Points on a hilly landscape, in no order, each with its height.
A climber steps from a point to the highest of its 2 nearest points, and stops where none of them is higher. Distance is the straight distance between rows; heights are no part of it.
q4: [155 146  84 217 131 172  96 138 159 211 162 150 142 147  75 124 138 188
 137 139  83 102 141]  (h 18.4)
q725: [167 151 151 189 110 134 102 104 137 152 179 171 162 130 133 174 131  89
 122 120 115 117 151]  (h 8.0)
q650: [126 147 139 151 100 142 166 169 155 149 174  89 126 119 124 149 116 112
 175 161 147 158 167]  (h 24.1)
q539: [118 157 104  83 131 168 111 131 127 158 125 131  79 104 142 136 150  68
 129 129 158 106 125]  (h 36.5)
q424: [110 149 171  92 160 119 137 193 140 111  80 152 144 144  92 148 154  80
 148 155 151  95 128]  (h 27.0)
q842: [130 105 130 187 157 114 120 113 197 171 167 178 175 133  63 129 152 188
 101 147 144 131 132]  (h 58.7)
q301: [142 147 116 142 135 165 102  91 147  85 175 146 138  86 133 104  94 120
 153 147 149 145 165]  (h 53.3)
q464: [117 118 135 111  83  89 163  87 118 109 121 128 149 108 155 141 149 155
 116 158  91 124  97]  (h 46.9)
q168: [143 154 132  99 122 147 124 106 119  73 142 117 112 102 146 120 112 118
 155 178 170 145 134]  (h 47.6)
q414: [100  93 155  55  89  90 115 165  97 111 135 174 147 124 110 150  84 101
 137 168  98 104 150]  (h 31.9)
q252: [142 122 137 167 121 130 115 117 140 147 168 140 140  78 100 122 151 213
 115  83  83 136  96]  (h 54.8)
q233: [137 115 112 183 151 145 124  84 183 211 132 172 128 135 103  97 163 205
 115 134 145 135 119]  (h 63.4)
q279: [111 112 144  67 133  85 144 145  82  56 102 130 110 126 106 114 125 129
 122 184 189 115 119]  (h 40.2)
q360: [ 84 135  95 153 143  93 144 125 122  47 151  95 119 138 167 136 103 140
 123  77 108 117 141]  (h 47.4)
q431: [147 101 139 157 126  99 118  81 128 128 169 118 140  94 137 137 131 131
 120 117  97 150  89]  (h 40.5)
q972: [104 105 140  75  99  87 120 123 119 100 133 145 138 103 105 142 160 100
 128 161  81  64 112]  (h 26.6)
q129: [175 132 128 186 115 171  81  94 177 180 162 177 135 145 132 118 151 177
  86  99  91 126 114]  (h 61.4)
q771: [143 172 161 180 105 152 117 151 142 146 161 147 127 146 140 154 126  68
 155 119 129 131 165]  (h 8.9)
q402: [157 125 138  72 200 127 159 143 105 152  76 125  93 153  60 110 135 127
 137 137 179  90  93]  (h 24.2)
q642: [ 90 119 134  80 121  95 135 152  97 128 131 147 155 122  81 153 114  64
 121 190  94  66 154]  (h 29.1)
q266: [126 137 130 190 107 152 150 121 178 193 169 181 146 116 108 116 141 151
 160  90 105 131 157]  (h 78.9)
q191: [140  66 146 154 118  76 113  91 121  77 169 129 153  88 139 124 123 168
  99 151  81 126 102]  (h 44.5)
q218: [133 128 139  66 170 141 144 162 131 165  82 115  82 161 104 131 156 114
 155 133 182 134  95]  (h 23.0)
q65: [163 145 116 101 173 118 104 153 109 141  95 135 116 198 160 115 138 117
 107  98 175 163  68]  (h 20.0)
q986: [162 136 113 167 116 165 119  92 162 156 174 133 130 117 132 119 121 138
 163 155 114 127 161]  (h 59.8)
q787: [ 78  81 130  36  93  87 119 167  73  93  79 170 128 129 101 117 100 113
 110 150 109 104 134]  (h 34.5)
q908: [147 115 106 201 109 145 135 116 179 221 171 122 157 151 129 165 132 124
 128 149 112 136 142]  (h 58.9)
q985: [121 130 130 100 194 122 138 156  98 144  86 112  76 152 138 131 145 110
 109  78 180 129  76]  (h 21.5)
q666: [113  92 172  79 117  75 146 103  54 109  47 111 122 109  90 123  97 121
 104 130  89  91 130]  (h 40.7)
q234: [144 152 107 144 125 204  78 124 152 161 134 131 112 128 145  55 116 142
 136 118 116 159 185]  (h 59.3)
q983: [112  87 144 118 123  88 139 102 115  49 165 118 142  97 157 109 104 143
 127 146 105 121 139]  (h 40.6)
q779: [146 123 107 114 165  75 158 147  59  71  69  85 103 164 135 168 105 144
 110 125 193  98 127]  (h 59.4)
q594: [150 160  96 141 150 161 102 153 156 143 126 152 138 184 131  95 112  86
 121 152 184 183 142]  (h 48.5)
q97: [118 118 122 154 123 107 120  90 114  66 107 111 145 115 192 159 140 124
  89 110 109  99 113]  (h 47.7)
q441: [160 113 110 189 132 162 102  77 126 226 139 178 115 134 138  66 150 211
 111  87 121 128 137]  (h 67.6)
q624: [142 136  96 218  87 162 140 136 152 212 198 114 109 141 132 101 118 112
 153 132 103 110 180]  (h 20.9)
q581: [126 139 117 148 131 168 113 160 168 177 122 133 128 183 158 118 116  69
 144 143 162 158 183]  (h 43.9)
q533: [118  86 133  98  84 105 135 124 124  83 165 165 152  85 137 115 106 153
 113 172  90 113 159]  (h 40.3)
q320: [131 120 117 162 125 146 118  72 145 137 157 111 116  99 146  92 104 134
 132  89  77 175 105]  (h 43.3)
q870: [121 146  89  95 147 153 125 165 138 180 128 116  92 162 141 124 131  62
 144 152 177 141 145]  (h 40.0)
q150: [104 127 138  96 135 133 137 138 161  76 133 144 145 123 137 118 119 141
 151 109 159 148 127]  (h 23.5)
q425: [121 129  89 174 111 137 125 109 144 107 105  87 106 137 223 148 135 155
 104 100 111 107 133]  (h 50.5)
q15: [137 101 136  47 142  77 167 154  69 109  96 123 117 136  45 108 153 146
 122 158 194 103 100]  (h 38.2)
q408: [112 153 132  75 143 143 132 130 100 122  96 117 106  88  94 148 153  73
 108 140 152 102 123]  (h 33.7)
q114: [134 143 141  79 165 111 153 151  84 134  97 127 122 107  75 132 154  87
 108 136 201 143 110]  (h 31.3)
q373: [140 140 126  96 146 135 163 183 114 151  99 111 142 145  78 162 140  84
 148 163 203 132 141]  (h 29.2)
q569: [130 158 150  93 157 114 110 110  63  82 104 134 142 115 135 150  86 106
  97 111 177 134 116]  (h 16.3)
q592: [139 151 155  89 161 131 100 132 112 107 103 133 117 149 140 148 104 111
 136 112 172 160  89]  (h 18.0)
q777: [165 151 104 158 103 192  93 121 167 184 151 108 117 146 148 106  84 137
 151 163 103 129 192]  (h 66.4)
q459: [110 130 125 107 101 135 150 100 166 193 156 133 111 120 178 140 149 106
 138 127 114 147 119]  (h 49.6)
q509: [126  81 147 157 125  86 135 124 120 103 180 124 157  75 104 103 131 207
 116 103  62 124 101]  (h 49.3)
q817: [151 139 123 158  98 180 103 112 166 185 145 153 121 111 161 102 147 176
 114  72  84 152 137]  (h 66.3)
q300: [135 141 114 116 139  84 130 157  77  36 107  94 123 163 133 138  97 179
 102 131 171 125 105]  (h 56.7)
q372: [165 127 126 184 105 171 107 109 145 223 131 181 136 118 126  79 154 173
 146  83  92 133 175]  (h 71.9)
q428: [ 98 153 121 120 147 151 119 149 152 102 102 142 120 153 164 112 163  99
 100  98 161 157 103]  (h 17.2)
q510: [105 104 105 120 152 127 119 116 126  87 129  74  78 150 170 138 102 114
 155  93 130 122  81]  (h 53.8)
q912: [145 126 124 177 103 136 146 123 161 185 183 137 179 123  87 169 129 172
 124 154 106 130 148]  (h 63.6)
q786: [180 129 116  77 146 120 135 149 122 112  87 130 143 166 115 142 138 169
 140 146 191 170  74]  (h 2.0)
q378: [132 123 156 138 113 120 106 121 119 141 153 144 187  95 120 188 133  60
 117 146 126 112 162]  (h 6.9)
q124: [117 120 145  97 128  96 149 106 106  62 125 110  97 104 157 110 120 127
 147 181 134 119 111]  (h 43.4)
q111: [122 128 163  63 182 124 146 155 123 127  79 147 127 141  49 134 110  91
 151 140 164  77 129]  (h 25.5)
q135: [135 136 133 153 104 147 133 101 143 184 199 140  86 112 154 120 134  87
 151  99 120 153 144]  (h 45.1)
q696: [147 150 105 149 149 187  83 130 157  95 130 142 111 147 145  58 125 112
 116 134 142 174 145]  (h 54.0)
q948: [108 159 168 143 133 108 138 111 147  97 125 150 123 139 175 125 131 110
 132 114  98 134 100]  (h 55.4)
q631: [138 130 126 158 113 127 139 112 171 191 142 137 143 131 146 165 177  96
 124 156 100 136 125]  (h 54.5)
q172: [112  89 148  94 118  63 152  75  72 129  69 126 145 104 122 153 145 134
  92 138  92  60 105]  (h 42.7)
q473: [140 134 130 146 106 150 115 150 172 182 187 123  76 150 138 107 117  94
 188 133  91 152 150]  (h 41.1)
q7: [ 92 129 103 156 140 139 123 110 138  84 155 113 110 139 152  99 109 126
 136  72 104 152  98]  (h 48.2)
q262: [ 97 117 160  71 135 119 129 157 152  70 100 149 141 125 127 142 160 114
 145 134 156  98 127]  (h 25.4)
q511: [105 133  91 143 158  94 141 154 108  17 145  96 124 144 140 106 110 141
 106 117 153 146 110]  (h 52.2)
q938: [ 89  95 138  32 116  79 148 167  84 117  75 158 132 130  49 107 133 116
 109 165 156 103 142]  (h 36.4)
q525: [117  97 162  59 126 113 128 130  83  94  53 103 127 105  93 156 122 139
 137 119 176 126 106]  (h 3.8)
q47: [106 105 122 125 107 114 156  98 157 112 154 155 183 100 121 131 141 175
 116 161  80 126 122]  (h 43.6)
q430: [120 114 124 137 129  70 130  84  71 111 113 117 142 103 156 190 142 123
  63 111  91  70 106]  (h 44.9)
q362: [109 158 125 118 138 163 115 174 147 122 141 137 111 143 134 101 139 136
 123  77 137 204 108]  (h 19.1)
q601: [141 143  90 214  84 199 117 164 123 206 158 116 127 161 125  64 102 141
 151 113  98  93 213]  (h 19.9)
q508: [121 127 166  66 111 112 133 146 119  95 112 113 137 123  84 150 114 107
 156 180 129 151 125]  (h 13.6)
q794: [172 118 116  82 159 100 119 134  75  84  67  97 150 157  92 128 133 139
 107 133 172 132  69]  (h 2.7)
q562: [142 109 159  70 147  99 122 158  43  78  59 108 134 107  75 128 123 130
  79 129 177 113 109]  (h 3.2)
q864: [104 112 166  91 121 110 133 112  98  90  49 105 149 108 144 165 142 127
 109 101 129 106 125]  (h 4.4)
q889: [ 97  96 113  91 158 103 136 135 116  70 116  88 105 137 125 133 134 108
 136 113 161 125  86]  (h 60.1)
q616: [143 160 140 161 108 148 115 125 161 134 137 145 106 128 179 115 149 145
 111 110  91 139 117]  (h 60.9)
q502: [116 150 125 117 127 177 132 138 170 132 136 139 138 112 116 106 115 164
 165 110 142 177 140]  (h 21.4)
q213: [140 151 114 146 105 181 106  84 127 135 126 128  93 131 187  67  93 170
 120  92 113 167 165]  (h 54.3)
q917: [119 130 156 116 108 109 128 152 157 105 165 130 168 122 109 153 106 111
 154 163 102 133 150]  (h 11.8)
q348: [154 104  79 192 130 123 132  94 156 156 131 104 128 129 171 130 135 218
  98  81  85 119 105]  (h 56.4)
q895: [130 159 137 143 133 145 114 169 150 106 143 129 143 147 103 146 126  72
 150 161 129 136 142]  (h 10.2)
q743: [121 136 111 198  78 173 153 166 148 166 175  90 106 141 149 134 104  91
 154 130 144 127 181]  (h 22.2)
q828: [126 153 156 163 117 129 153 145 170 164 180 144 165 111  96 139 136 161
 165 120  78 148 137]  (h 70.6)
q928: [127 157 152  88 126 141 124 120 128 134 111 115 121 126 138 154 116  95
 154 144 113 170 114]  (h 15.8)
q175: [130 134 110 166 102 130 153 104 129 121 152 112 134  90 164 128 130 207
 107  78  88 129 110]  (h 60.0)
q784: [127  97 179 101 124 113 125  95 123 127 116 126 161  82 141 174 139 101
 127 123 121 118 122]  (h 5.5)
q992: [132 134  57 212 122 112 135 100 133 131 128  85 113 131 183 126 112 177
 115  71  79 114 155]  (h 53.4)
q634: [164 142  64 228  99 182 102 130 105 227 160 146 133 145  88  97 134 159
 134 125  99 104 184]  (h 19.2)
q146: [102 100 125  90 184 116 124 103  95  92  80  91  95 114 124 141 119  85
 121 102 128  80 105]  (h 67.4)
q806: [107 136 147 125 117 122 171 188 139 136 118  79 157 151 103 173 109  89
 175 171 164 153 155]  (h 26.8)
q962: [ 98 141 147 116 127  83 160 101 125 109  79 113 117 138 162 132 152 109
 130 137  84 103  97]  (h 50.9)
q572: [101 138 104 140 162 125 111 155 114  91  72  88  96 170 178 125 137 107
 100  95 131 162  97]  (h 15.9)

For each start below, name the point where the climber stops.
q135: q266
q562: q592
q666: q175
q642: q777
q972: q777

Call two points neighbours if one is among the 2 nearest of the other. Go from one point of each pair to the other, from neighbour to neighbour, staying as high as possible. Name the lowest point that can't be avoided.
q592 / q146: q572
q234 / q175: q983
q146 / q779: q360
